Points, in no order, along strands that fork, close into loops and pass close to each other.
Points whose rows are less than 82.7 apart are linked; no others are. Some points are linked to none.
sano: [-47  29 -13  28 -21 -13  20  37  25  26 -12  -3  10  -7  14  19   8 -29
  -2  -8 -13  10 -19]
Dazel: [ 27 -30   6 -22 -14  -2 -21  -8  28   5 -35 -16 -10 -17  -3  53 -10  -9
 -18  10  19  -8   8]
Rif: [ -8   7  15 -18   5 -24 -14 -25 -13  -3 -10  24 -20   7   7 -38 -23  23
 -20 -32 -21  21  -3]
zude: [ 19  30 -12 -18  21  10  14  -6  11  -6   3   6 -31  17 -16  10  17  26
 -31   3  38  -4 -18]
dedat: [  9  13 -22  33  30   6  -5  -7   0  25  11  33 -38  -6 -50  -9  42  -1
  -2  34  24  -6  -6]
roded: [ 29   8 -17   5   9  -6   2  -1 -44 -30  33  21  17   8  24 -25  -7  22
  11  -3 -53   5  42]
vita: [ 35  15 -18   7   2  11   6 -22 -34 -29  -9 -10  28 -14  40 -10  18  -2
 -29   1 -43   4   2]
Tevi: [ 15  16  14 -75  10 -35  -9   7  -5   4   2  46 -21  -6  -4  33  12   1
 -14 -19  10  21  11]
Pimiv: [ 18 -46  30 -26   8   5 -29 -23 -15  10  16  12 -35  -1  -6   1  -4  22
  22   7  42 -12  22]
ponuz: [ -3 -30   3  28   9  -6 -31  -5  40  12   3 -23   0 -36  34  25  -5 -19
  -4  22  13  19   3]
regiz: [-18 -34  35 -28  -7  -2 -15 -15  13  10 -18  -2 -21   8 -22   4 -42   3
  16  -6   1  -9  14]
dirak: [ 25  14  -4 -73  -7 -10 -17  13  -5   6 -19   7   3 -14 -26  23 -27   2
  18  -7  -1   2  44]
nitag: [-36  19 -11  20   6 -15  -5   5  43  52  29  27 -54  -3 -11  -6  14   9
  17   1  33  -1 -20]
Pubi: [ -9 -38  25  22  13   5 -16 -26  -2   1  21   5 -23  -8 -15 -27   2  17
   5  -3  29  -4   5]
Sipes: [-11  16  -2 -23 -12  25 -21  22   3 -38 -27 -18  46  -8  13  38 -11  15
  -9  26  15  32  -3]
vibus: [ 34   9 -29  21  -4  34  19 -18 -42 -34   6 -17  20 -25  33 -24  23  -1
  -7 -13 -14  13 -26]
figer: [ -9 -12  -2 -21  28  26  30   1 -32   3  21  -4  -3  21  22 -29  -6  20
  47  11 -22 -47  16]
did: [-10   2 -11  47   6   8 -10  12   2  18  34  20  -2  10 -25 -12  28  -6
   8  14  28  -4  -4]
kevi: [-15 -36   4  20  26  25   5 -22  -1 -13   7   1  28 -11 -50 -19  25 -21
  -5  16   2   7  22]
zit: [ 18  -8   6 -14   5  -8  -9   9 -33 -12  17  29   5  34 -11 -12 -18  11
  27  -2 -37  -1  42]
fev: [  7  19 -17 -25  18  31  38  -2   2 -17  -5 -31 -11  19  16  -1   7  22
 -10   3  30 -20 -24]
Kis: [ 28  14  10 -14 -19   7  -8  23  -6 -26 -26  -7  38   5  11  41   2 -17
 -27  13  -3  30   0]
guv: [ 21  13   2 -11  -7  -5  -5  -7  23 -12 -20   0 -22  23 -13  12  -3  16
 -40  -2  25   6 -10]
bon: [-45  20   0  -5  -4 -29 -10  14  23  27  -6 -13  -2   8 -24  -9 -44   6
  35 -11 -16   8  11]
pebo: [ 23   0   6 -68   3 -25 -24  -5  -8  16 -30  28 -18  -9 -21  21  -4  -4
  -4 -10  -1  -2  25]
gol: [-17  42  -5 -16 -18  -1 -10  -4  -3 -31 -36  -5  16   1   6 -10 -23  12
 -27 -12 -20  28 -13]
Lumuv: [ 11 -11  -8 -19  34   7  32  -8 -50  12  28  -9  -2  -9  49 -28   9  15
  39  13 -44 -36  25]
Kesip: [-31  -4 -15  30  -8  36  26  19 -12 -23   3 -21  30 -25  21 -12  15 -16
   4   6  -1  10 -38]
nugi: [ 25 -27  31 -22  25 -10 -10 -34 -22  15   9  13 -40  12  17 -11   5  45
  34  26   4 -25  18]
sala: [  6 -16 -14  34  10  23  -5 -14  -4  -1  16 -27 -16  -3 -11 -37 -22  16
  20   5  13 -22  -3]
vifu: [ 29  13   5 -25  23 -11  11 -41 -35   6  -2  27 -26  13 -18 -36  36  32
 -18   4  21  -9  27]
Vof: [  3 -15   6  18  -9  -7 -37  17  18   3  25  13   3 -23  30  28  -7  -1
 -13   4  14  46  -6]
bav: [ 23  15 -12   3  31   1   4 -22 -18   3  -6  28 -29  17 -53 -23  41  19
  -9  21  16 -17  11]
Zevis: [ 16 -25  22  33 -24  11   6 -11 -12 -34  -7   8  39  11 -19  -4   6 -27
 -26  -8 -37   6   5]
Rane: [ 16  19 -15  17  -5   0 -17  -1  -5  -4 -32 -25   6  -1  -6  -9 -14  -5
  13   9 -25  -7  12]
Tose: [ 21  -2 -27  11  14  -1  16  -8 -45 -11  26  11   3 -15  39 -30   0   2
  32   0 -53 -24  17]
midav: [-23 -21  27   7   9   8   4  21  14  -4  35  11  -7  21  35  21   3  14
   3  -5  31   4 -21]
vam: [-31 -36  27   8  22  13  17  23  41 -16  34  17 -28  19  19  10  29  13
 -17 -12  53 -15 -18]
Bes: [ 24 -40   4 -22 -13  16 -27  14   4   1  13  24  13 -13 -33  43  21 -33
  14   8  22  13  36]
rotil: [-33  15   1   1  16  12  14  28  23 -13 -11  -3  31   3 -36   2  16 -27
 -17   9  12  16   8]
ras: [-42 -24   0  46 -21  10  21  11  49  -4   8 -12  20   5 -11  12  29 -10
 -20 -16  38   6 -10]
sud: [ 29   4 -51  36 -33  38  11   8 -43 -22  -4 -36  14 -20   0 -25   9  20
  -3  -6   1   9 -43]
voded: [ -9  31   1 -21  -5 -15   3  34  -3  13 -17  -7  -1  32  29  23 -24 -12
  16   6 -32 -16  -8]
dero: [-24  -8  10  31 -13  21  15  -5  -3 -32  -2   2  28  -2  -1 -10   4 -27
 -23  -7 -24   3 -14]
kefas: [  5  33   4 -49  11 -24 -14  17  10 -20  -9  29   9  -8  15  27  -3   8
 -35 -17   7  44 -12]
Modu: [-41   6  -9  26  11 -27 -12 -14  23  51  18  -2 -34 -31   8 -20   2 -11
  12 -11  20  12 -14]
kulo: [ -3 -40  17 -10  -8  -1 -15   4  45  -3 -24 -28  -1 -25  21  34  -8 -10
 -21  16  17  15  -1]
zilo: [-10  -1 -25   5  13  41  31  12  -1 -28  -5 -36  -2 -10  11 -13  13   6
  -2   4  20  -9 -32]
vef: [-37  42   7   1 -31   1  15  43  15  -4 -24  -8  12  25  16  26 -19 -10
  13   5 -15  -6 -28]
negik: [-45 -31   7  27  17  -3  16  10  40  -2  12  17 -14  -9   0  -6  41 -11
 -22  -5  36 -11 -18]
lop: [ -2   7 -32  15 -28   0  13   8 -30  13 -25 -20 -20 -28  34 -27 -24  -4
   4 -28 -20  -1 -53]
sem: [ 22   2   7 -16  37 -15  -2   0 -15  21   5  17 -11  -8   1  16  30  -9
  15  35 -10  -5  22]
Kap: [ -5  52 -20 -39  13 -16  25   3 -26   5 -12   0 -14  -5  41  -2   8   1
 -24  -8 -18  -2 -15]
takap: [ 37  -8  40 -24  11 -33  60 -28 -28   4  11  13  31   8  20 -13  40  12
 -28  14 -10 -31   9]
para: [ 10   5  -9 -47  22   5  14 -19 -33 -19  -4   1  17   1  -5 -15 -11   8
 -11  -7 -23  15  29]
Gakob: [ -8 -19   7 -18 -26   1 -40 -17   5  15  14  14  -6 -30 -43  -8 -40   0
  41 -29  14  12  40]
dud: [  4  -3 -17  54   3  10 -11   3  -5  13  32   9  -5   6   7 -19   3  -8
  16  -5  -6  -5 -10]
Zet: [ 47   0  12 -42 -18  -7 -24   3   6   0 -32 -23   2  -5  12  53  -6 -15
 -24   4  -4   9  10]
zurul: [ 24   6  -4 -35  39  -5  20 -32 -41  -3   8  11   4   1   1 -23   9  25
  -2  10   2  -7  49]
tubo: [ -9 -30  16  14 -15   3  15 -19  32  -5 -24 -29 -16   2  24  -3  -8   5
 -12 -13   1 -36 -39]
lovad: [-25  24 -26  32  -7 -14 -19 -20  30  39  10 -25 -39 -14  17 -17 -13  15
   2 -24  31  17 -22]
nilob: [ 19 -44  42 -37  -8  -1  -1  -1 -22  -3  -1  18  18  10   3  35  -3 -18
  24  -3 -17 -13  22]
Gogav: [  7   9   6  -8  -3 -25 -17 -31   0  -3 -10  18 -29  22 -28 -11 -20   5
 -27 -14   1  -5   9]
mufig: [ -1   8 -44  36 -46  23  14  18 -30  -4 -16 -21  -4 -13  14 -18  -9  10
  12 -16   4  -1 -57]
Muf: [-48  14   7  11   2  -9  -9  24  44  43  29  14 -20  16   0  11 -20   8
  24   8  25  -4 -17]
gav: [ 20 -20  -5  42 -24  29  -2 -11  20 -19 -13 -55  33  -3 -19   8  -3   0
   0  17  -2 -15 -13]
kabu: [ 39 -15  11 -11   6  -2  36 -47 -27 -14   9   0  18  -2   4 -31  43  11
 -15  16 -32 -36  -1]
Fege: [-12  45 -41  28  -5 -14   0   8   9  38  -7   6 -21  -3 -39 -12   0 -11
   5  -5  -8 -10  -1]
Zami: [-33  40  -2  14 -34  -5  -4 -13   8 -17 -22  -4   4   7  -5 -24 -24  10
 -35 -28  10  23 -20]
lurup: [ 20 -26  11  -3  33   8  12 -58 -22 -25   5  -2  -3 -27   2 -38  34  -5
 -14   9 -19 -11   6]
ton: [-30  36 -27   8   0 -14   7  21  23  42  -7 -17  -5  17 -32 -11 -24  -1
  32   4  -3 -26   9]
sor: [-18   0  23   1 -20  13 -12  19  -8 -10  33  17  23  32   8  -4 -39  21
  16 -23  -1  28  -3]
beban: [ -1 -41  23  -1 -34  11 -15  17  35   4  14  16  19 -10 -32  48  11 -37
  -4   2  42  14  12]
kisu: [ 40 -15  20  30 -32   6  -1   6  14 -34   1   2  23  25 -12  21  26 -19
 -35   3  -4   1 -14]
pedam: [-22 -35  34  10 -24   1  -2 -33  24  -3 -15 -25 -22  10  -6  -9 -43   4
 -13 -16  -1 -23  -2]
sabek: [ -5  -1  -7  12 -14   7  10 -18  -1  -1 -18 -30 -22 -21  27 -19 -14 -14
 -16 -16 -12 -15 -41]
Niri: [-18  47 -25  10 -16   7  13  29  29  -2   0   1 -16  11   2  14  -3   8
 -18 -16  27   5 -43]
mugi: [ 14   2  10 -52   4   1 -11   0 -14 -11 -12 -11  15   8  14  11 -24  20
   4  -4 -12  22  29]
novud: [-24  -2 -26  25  22  14  14   3   7  11  -7 -19  21 -25 -39 -11  27 -37
  -2   8   8  -5   9]
Lizi: [ 18 -22  26 -14   8  -1  23   8 -31 -14  30  17  31  32  19  13   7   0
  22   0 -34 -20  23]
lida: [-20 -17  36  -1   7 -37 -16 -19  -5  20 -10  45 -41   5 -19 -13  30 -16
  10  16  -4 -13   1]
lag: [-48  17   5  12  -8 -16  -3  24  35   1  -3   8  32  -1  -8  27  10 -34
 -18  -8   5  31  -3]
rumir: [ 34  13 -13   1 -22  -2  35   2 -43  -5  10 -11  -8  27  31 -13  -1   9
  16 -21 -36 -46 -32]
renom: [  3 -31  10  26 -36  25  -5  -4  22  -6 -21 -41  46   5 -28  18 -23 -17
   3   7  -6   5  20]
Tuved: [-55  13  12   1  -8  -9   2 -29   6  -9   2  18 -14  -2  -2 -42 -28   5
 -26 -48 -14  23 -17]
Puv: [-48   1   1  31   8  17   4  31  47  29  38 -12  15  18 -11  16  -5   9
  26   2  40  12  -5]
zavut: [  0 -19   6  -3  -9  -5 -43   4   4  -6  27  20  20 -29   8   6 -31  -4
   8 -30   4  55   5]
Tun: [ 35  49 -21 -14  27 -19  33  12 -29  20   8   6 -18   6  32   2  26   5
  -9   3  -7 -19  -9]
Bip: [ 14 -15  15  -8   0  -5  -9   0   7   5 -27 -18   1  19 -28  12 -14  -1
  15  20 -14 -27  16]
vive: [ -9  32 -30  41 -25  -1 -24  -4  24  35   6 -42  -8  -8  19  -7 -30  21
  24  -5  23  13 -16]
Mepev: [  5  63 -13 -40   1 -15   6  15  -8 -18 -27   5   6  10  12   7  -7  15
 -32  -4 -13  20 -11]
Naru: [ 27 -24   9   2  25 -16 -16 -21 -16  -3  -1   6  -5 -16  10  -2  17  -6
 -10  24 -14  -5  13]
zoseg: [ 48  25 -19  -7   6 -12  31 -12 -38   4  -2 -12 -22  10  16 -14  20  12
   1  -4 -10 -37 -27]
boz: [ 37   1  -6  44 -22   2  -5   1  38 -17 -17 -39  20  10 -20  26  10 -10
 -33  18  14  -5 -19]
Kilil: [ 34  20 -26  23  -1  -2  -9  -5 -12 -11 -28 -14  13 -26  27  -7  -3 -23
 -17   8 -49   8   3]
mul: [-24 -44  12  -3  26   8   5  -6 -14   3   2  13  11   0 -34 -14   8  -6
  26  25 -10 -16  45]
gagug: [-13 -35  13  11 -27  18 -17  14  38   5  -9 -24  42 -18 -27  39  -1 -23
   8   3  33  29  22]
tugob: [-20  32 -20   1  19 -39  -9   7  -6  25 -21  32 -14  -6 -25 -11   0 -21
  -3   5 -22   0  22]
dez: [  6  17 -11 -10  24 -35 -20   7  -8  27 -14  37 -18  -3 -24  13   3  -8
  25  28 -30  -1  37]
Gogo: [-47 -12  13  31 -11  17   2  35  35 -11  30 -18  17   6  13  13   1   6
   4  -4  28  24 -16]
muno: [ 46 -26  20 -26 -14  -1 -23  12 -21   0   5  24  13  -7  -6  31   3 -20
  21   4   0   1  37]
rur: [-12  -5  18 -31 -10  -8 -21  25  -9  -4  28  36   8   5  -1   6 -40   8
  25 -27  11  41  12]
tizad: [-29  36  -1 -36  20 -16  -1  25   5   8 -17  -7  -6  17  11  -8 -39   8
  22   2 -37  -5   3]
zano: [ 13 -34  -6  21  33  21  16   9  -3   1  32  -1  -8   5  18  -8  31   0
  49  26  19 -33 -19]

A tip is a point with one link. Name the tips that can be reached along the links from each point below, in the order of the rows.
Rif => figer, nugi, rumir
zavut => Sipes, sor
Gogo => vive
voded => takap, mul

A fork is a point with three links, a tip a point with one. Leave the first point through the second and follow the links. Name the first fork or tip that comes.
Gogav / guv => figer
zilo / fev => Mepev
vifu / bav => nugi
sano / vef => takap
Sipes / Kis => sor

A piece is all that can be reached along the links. How many separate loops has the piece of each point below (a circle has one, a figure eight two, a Y none), and how many tips (points with one link)?
vibus => loops 1, tips 0
guv => loops 0, tips 3
negik => loops 1, tips 1
vef => loops 0, tips 2
Kis => loops 0, tips 2
